Each row is a point on a landscape with many peaks, with its height.
From any point a climber steps to the highest of the 2 points nearest to it. It stops when none of these is higher. Distance is the straight distance between rows; heights are no part of it.
j869 h=471: 21 15 -15 -43 -6 37 -18 -9 -21 13 11 -30 65 4 -42 44 -33 1 -36 -4 -23
 -14 -34 -4
j373 h=55: 5 -56 -5 9 -6 32 22 -24 7 -13 -15 46 2 10 28 -39 33 17 28 6 43 1 66 39
j66 h=195: -4 -4 -17 -29 -6 -16 -18 0 -3 9 -22 -4 -11 7 -28 65 17 17 -19 -24 -20
 -23 -13 11
j950 h=485: 11 -28 17 -33 -21 -12 13 7 24 18 -33 37 -31 33 -13 24 14 37 -22 -12 -40
 -2 3 44
j277 h=263: -46 27 15 50 -1 -2 15 8 -16 -7 -4 -14 -3 -53 7 28 -2 -49 24 36 -37 35
 -24 -7
j840 h=349: 69 -25 -16 -53 20 -13 -8 16 -15 3 42 19 36 -1 -33 -16 -37 19 -21 18 9
 -27 20 57
j319 h=184: -68 -7 -1 12 1 12 4 -11 15 9 21 -46 -34 -31 -10 -58 12 -31 19 33 21 14
 16 2
j543 h=505: -10 -29 2 -27 -21 62 26 21 26 -9 -40 33 4 38 -5 -2 7 31 17 21 -4 11 32
 43
j203 h=622: -16 43 -5 69 2 14 -12 -12 -51 -22 -24 7 31 0 -16 6 -1 -36 -11 -13 29 -13
 8 -23
j529 h=205: -49 10 6 11 8 -5 25 -1 17 17 27 -47 -26 0 16 -47 29 -33 16 46 25 -4 -11
 -22
j181 h=411: 48 -60 17 -31 13 -51 -15 -27 -2 16 23 13 -12 7 -14 -13 -6 38 -32 -11 -26
 -41 13 39
j968 h=359: 22 -6 -5 -34 37 -26 -9 17 11 -24 2 -19 -12 -1 -41 19 -1 3 7 12 -20 -16
 -33 0
j520 h=441: -6 -25 0 -3 -23 59 21 5 19 9 -27 27 23 60 -10 11 11 22 14 -3 9 3 5 5
j957 h=558: -60 9 -56 9 -11 -6 -6 4 40 59 26 -63 -14 5 0 -16 17 9 -12 23 2 -5 -9 -20
j585 h=688: 8 27 -5 64 17 -11 -24 -12 -55 5 7 15 28 -2 -26 -13 -28 -37 -7 -29 23 6 3
 -35
j946 h=160: -34 22 -51 -53 -6 7 -7 44 13 2 -30 13 -44 -5 -48 50 33 -11 7 16 -18 12
 -17 14
j405 h=194: 29 -11 -28 -25 4 -21 -19 -8 24 -28 2 -23 -2 -35 11 40 -20 43 -3 -21 -23
 18 10 3
j186 h=321: 36 12 -18 -37 -1 -26 -17 33 -8 24 20 23 26 12 -59 22 -50 -13 -4 -12 -3
 15 -29 -2
j751 h=539: -10 -25 -24 -61 -41 21 7 26 13 33 -26 48 -22 39 -16 44 2 39 -16 10 -37
 14 21 38
j223 h=302: 58 9 30 -23 40 -8 -5 1 -21 -20 25 16 14 -14 -7 -12 18 4 -20 -4 -2 -53 3
 42
j355 h=442: -5 47 13 51 -41 -21 45 21 -11 -1 -10 9 -6 -10 73 -13 -7 -31 4 4 35 -5 34
 -19
j679 h=182: -20 -20 -38 -59 -11 -7 -20 11 11 37 4 -20 -22 11 -32 51 16 20 -16 1 0 -9
 -6 15
j641 h=361: 25 30 13 38 18 5 -1 -23 -24 -36 8 -10 15 -54 30 -29 -18 -17 0 -5 6 14 22
 -5
j402 h=503: 1 13 7 3 -21 44 19 40 21 -15 -23 21 42 47 -43 8 -26 -24 20 2 -7 25 -50
 -16
j534 h=247: 14 10 5 7 48 -20 21 -3 -1 -43 2 -36 -9 -15 42 -3 23 -12 13 32 6 -2 -38
 -40
j488 h=294: 42 18 15 5 32 3 20 -28 -24 -42 -2 28 17 -23 61 -8 36 -4 -3 -14 10 -27
 -25 -22
j415 h=254: 25 30 52 -39 13 -21 -11 -8 2 -4 27 -2 -13 -43 42 31 11 31 1 0 -15 -3 18
 30
j287 h=163: -42 -19 -10 -2 -5 11 8 2 15 -12 18 -35 -41 -20 -17 -46 9 -9 25 46 63 18
 53 32
j549 h=211: 6 5 34 -31 10 -37 -16 2 -15 24 -13 12 -28 8 -6 66 35 13 -15 -27 -29 -33
 -17 24
j213 h=660: 37 7 10 39 35 -25 -14 12 -45 1 -3 26 24 17 -51 -8 -23 -45 7 -28 18 -11
 -19 -17
j407 h=599: -16 30 20 3 -50 12 0 13 16 17 12 -4 12 0 30 9 -36 23 -5 6 1 30 27 6
j3 h=533: 3 17 15 -21 -7 27 -9 -13 14 -29 21 -38 16 -20 16 1 -16 33 -9 24 -4 0 18
 7
j654 h=362: 13 34 20 -12 -16 -4 -8 21 -13 10 11 28 22 3 -20 29 -8 -2 0 -8 31 1 9 15
j996 h=324: -6 45 8 51 -1 -11 3 -1 -30 -36 -10 -31 -15 -71 45 4 -23 -34 4 16 -14 2
 32 -2
j995 h=516: 8 34 -3 41 -26 -17 4 -15 -19 -11 -5 29 9 -9 70 -2 24 3 -12 -20 45 -10 31
 -18
j416 h=446: -51 3 5 8 18 25 -13 -19 17 -4 26 -57 2 -22 9 -34 -12 -15 2 28 -30 16 -28
 -30
j929 h=476: -28 -31 15 36 22 26 -12 -26 -23 -4 -25 6 8 15 -40 -21 -7 -38 14 -32 -33
 11 -31 -32
j771 h=656: -51 -50 -25 -27 24 31 -29 -31 12 34 -10 -36 -64 -16 -45 -14 38 26 0 -3
 -19 0 19 17
j311 h=232: -11 33 30 32 -4 -29 6 0 -8 5 4 -17 -17 -46 44 28 -32 -15 18 9 -50 49 -12
 -11
j945 h=401: 12 42 48 13 -29 -10 12 21 -21 24 5 54 26 30 12 26 18 -14 12 -12 45 -8 7
 5
j385 h=753: 32 -51 14 4 0 -38 -32 -23 5 0 -9 37 -32 -15 -20 -25 -16 17 0 -47 -23 8
 32 23
j503 h=598: 31 -7 22 17 14 -45 -19 0 -25 15 -2 31 2 13 -22 6 -9 -13 3 -39 0 -12 -4
 -4
j199 h=594: -39 -56 -16 2 25 14 -40 -45 -6 29 -7 -37 -39 17 -39 -21 29 16 -17 -30
 -10 -24 5 -15
j836 h=101: 31 -60 17 -17 20 -1 14 -22 14 -24 24 24 -5 25 40 -45 30 28 14 24 23 -38
 25 30
j544 h=443: 39 -39 22 -26 -3 -27 6 -19 16 11 1 37 -8 28 4 6 14 44 -27 -10 -35 -29 0
 48
j633 h=325: 69 -12 37 -33 39 -11 2 24 -8 -2 38 19 13 -14 -23 -43 -25 5 -13 1 -13 -17
 -3 55
j898 h=233: -1 14 52 -42 5 -22 -16 -7 -1 20 13 -8 -31 -12 35 56 23 25 -3 -12 -31 4
 -5 15
j180 h=472: -58 -2 -38 63 -8 2 -1 6 3 6 11 -49 10 -5 11 -67 -24 -47 3 17 -7 -5 -17
 -62
j310 h=268: 28 -3 10 0 53 -34 25 -19 -19 -30 -4 11 -6 -6 56 -8 28 -3 3 8 20 -16 -51
 -51
j902 h=171: -23 3 -65 -38 -14 -11 -18 33 24 20 -12 -1 -43 1 -35 46 15 18 9 10 13 17
 4 9
j259 h=385: 30 -36 1 -68 18 -42 -16 3 4 -5 16 -3 -26 -10 -35 17 0 32 -28 16 -22 -36
 0 44
j499 h=632: 36 -70 1 13 -26 -20 -6 -22 32 4 -22 51 -17 19 3 -41 -14 28 16 -45 -13 21
 30 22
j599 h=310: 40 -23 14 -24 28 -29 4 -4 24 -37 -4 4 -28 -11 22 12 46 23 16 -3 -4 -23 3
 13
j314 h=458: -44 27 -5 19 -27 40 -6 20 12 24 -19 13 35 27 -33 20 -15 -24 12 -10 -18
 34 -43 -25
j596 h=366: -29 2 -42 -33 -28 36 -10 17 3 11 -11 -5 34 39 -52 35 4 8 -18 6 14 -23
 -20 -1
j28 h=225: -36 7 -7 17 26 -7 25 -5 7 -13 6 -56 -35 -6 40 -14 30 -12 10 37 6 3 -22
 -37
j747 h=497: -61 50 -20 30 -47 24 -9 15 3 44 -14 -8 36 13 -4 44 -16 -11 -11 -21 -21
 18 -21 -22
j825 h=525: 42 -55 6 24 -9 -12 26 -12 21 -11 -39 55 -8 37 8 -29 12 6 9 -44 -19 11 -8
 -10
j708 h=549: 1 41 34 42 -8 28 -2 -10 -47 -17 -37 44 34 -7 2 19 22 -33 -6 -31 20 -7 14
 1
j251 h=479: -56 19 -24 21 -7 20 -24 -10 6 15 28 -58 26 -15 -18 -28 -32 -18 -18 14
 -23 -6 -17 -22
j799 h=293: -55 48 10 23 -11 13 10 7 -8 -23 -2 -43 -17 -56 23 -1 -3 -39 6 36 -19 8 8
 9
j820 h=365: 45 -19 4 -69 23 -17 -18 8 -12 9 50 -17 15 1 -41 3 -25 17 -27 24 1 -41 -9
 36
j97 h=337: -10 -2 -18 41 -43 22 36 8 12 14 4 1 4 40 48 -47 -15 5 3 20 60 16 35 -28
j860 h=148: -40 40 -47 1 3 15 -6 26 -6 -21 -42 -1 -13 -6 -38 63 40 -11 2 3 12 -7 -15
 6
j990 h=316: -1 -15 -8 31 -22 34 29 -14 14 4 -8 8 22 47 42 -51 -8 8 3 0 44 24 -7 -60
j60 h=326: 36 20 29 12 15 6 18 -37 -24 -34 15 19 15 -39 67 -41 5 -10 -2 -6 18 1 8
 -11
j671 h=339: 27 40 13 -26 -3 -37 -6 46 -9 17 23 33 7 2 -35 31 -31 -16 14 1 18 21 -16
 13
j138 h=394: -7 -4 -9 0 -6 39 -3 -3 -1 0 -11 -6 31 52 -17 21 14 21 -12 -10 18 -29 -7
 -7
j347 h=143: -16 -16 -9 -6 -3 1 16 10 36 -2 7 -23 -36 3 5 -19 13 16 28 27 38 27 22 6
j938 h=81: 40 -43 8 -7 -3 -6 10 -19 20 -24 17 44 0 -5 30 -29 6 22 27 -2 15 -7 37 32
j38 h=387: -12 24 -4 41 -46 8 54 25 12 -1 -17 0 -8 6 53 -21 7 -20 11 13 53 26 42
 -10
j236 h=319: 43 5 -2 -34 31 -20 -13 38 -30 14 7 15 11 0 -74 12 -43 -24 -32 -10 -50 3
 -48 16
j209 h=579: 23 34 -11 61 -8 -16 16 -12 -32 -22 -12 38 31 -7 43 -19 -3 -24 -9 -20 52
 -5 8 -36
j179 h=208: 5 12 -7 8 8 -29 -24 -9 16 -16 -1 -15 -18 -41 14 30 -32 17 13 -11 -38 47
 3 -4
j452 h=419: -38 -22 -32 58 4 -6 33 -5 2 -9 -8 -36 -22 -20 41 -54 -25 -42 18 13 -6 31
 -18 -63
j105 h=277: 46 16 42 -21 32 -19 -14 -33 -19 -14 32 7 -4 -37 44 7 37 16 -10 -7 3 -35
 17 26
j765 h=122: 11 -29 13 -14 9 -2 23 -6 26 -22 30 -14 -13 10 44 -38 27 26 17 39 45 -2
 27 4
j696 h=403: -19 2 16 27 12 22 5 -34 -6 -37 5 -37 0 -32 28 -39 -21 -18 4 10 -10 27 3
 -33
j460 h=444: -21 15 11 -45 -16 48 -22 -4 -16 14 -4 -3 31 7 -44 45 -9 -4 -27 -3 -53
 -11 -41 2
j275 h=597: 6 -29 -41 -42 -32 13 4 24 21 16 -21 46 -5 30 6 42 -5 50 11 5 2 19 52 47
j393 h=336: 33 -17 12 -25 50 -36 -3 -5 16 -30 -4 -29 -24 -3 6 36 27 19 4 -2 -37 -31
 -39 -2
j429 h=520: -64 -3 -48 23 -8 4 -7 14 47 35 19 -58 10 6 -3 -58 -10 -15 4 27 -8 3 -19
 -35
j487 h=669: 13 -39 -12 11 17 -40 -41 -12 -11 4 -16 12 -25 -1 -42 0 -21 5 -5 -47 -13
 -4 14 2
j114 h=470: 13 28 67 15 0 4 15 6 -49 4 -10 51 28 4 -9 -7 30 -48 9 -15 28 -22 3 16
j216 h=600: -60 -15 -36 -12 10 10 -26 -21 25 60 21 -52 -42 -6 -24 -15 35 24 0 24 11
 3 18 3
j606 h=535: -39 -47 2 15 22 39 -29 -41 -3 4 -23 -19 -8 25 -40 -29 8 -6 1 -29 -27 -12
 -21 -32
j100 h=364: -21 -14 -31 42 -24 12 49 -3 18 5 -25 -15 -21 12 60 -53 -22 -12 10 -5 23
 41 -2 -70
j368 h=498: 23 10 6 -31 11 36 -11 -9 -3 -16 26 -36 45 -6 -9 18 -25 24 -22 4 -21 -8
 -19 1
j214 h=536: -44 47 -4 21 -58 23 -4 7 6 36 -2 -30 19 -1 31 30 -36 1 -22 -10 -29 3 8
 -17
j717 h=335: 20 2 11 -26 45 -46 -6 39 -9 8 10 11 -17 0 -66 6 -18 -30 2 11 -41 -10 -54
 9
j256 h=576: 37 4 1 19 -15 24 19 22 7 -26 -13 25 47 27 -31 -17 -19 -14 21 -7 31 15 -9
 -5
j328 h=682: -2 19 -8 -18 -44 10 -5 11 13 16 -8 16 8 3 30 50 4 48 -2 -1 17 20 41 30
j754 h=662: 36 23 -5 49 -7 1 17 8 -11 -31 -15 35 44 11 4 -10 -3 -30 20 -24 41 19 0
 -22

Two climbers start at each pair of points below. Name the first point that both come to, or write never.
j100 and j416: j429
j654 and j66: never
j679 and j596: j275

For each start below, name the point where the climber stops.
j860: j328
j186: j585
j990: j771
j946: j328
j696: j771

Call two points neighbours if one is among the 2 nearest of the other. Go from one point of each pair to the other, from neighbour to neighbour, staying as high as possible. Name the lowest point that can't be avoided.
j754 and j328: j314
j385 and j585: j503
j585 and j968: j236
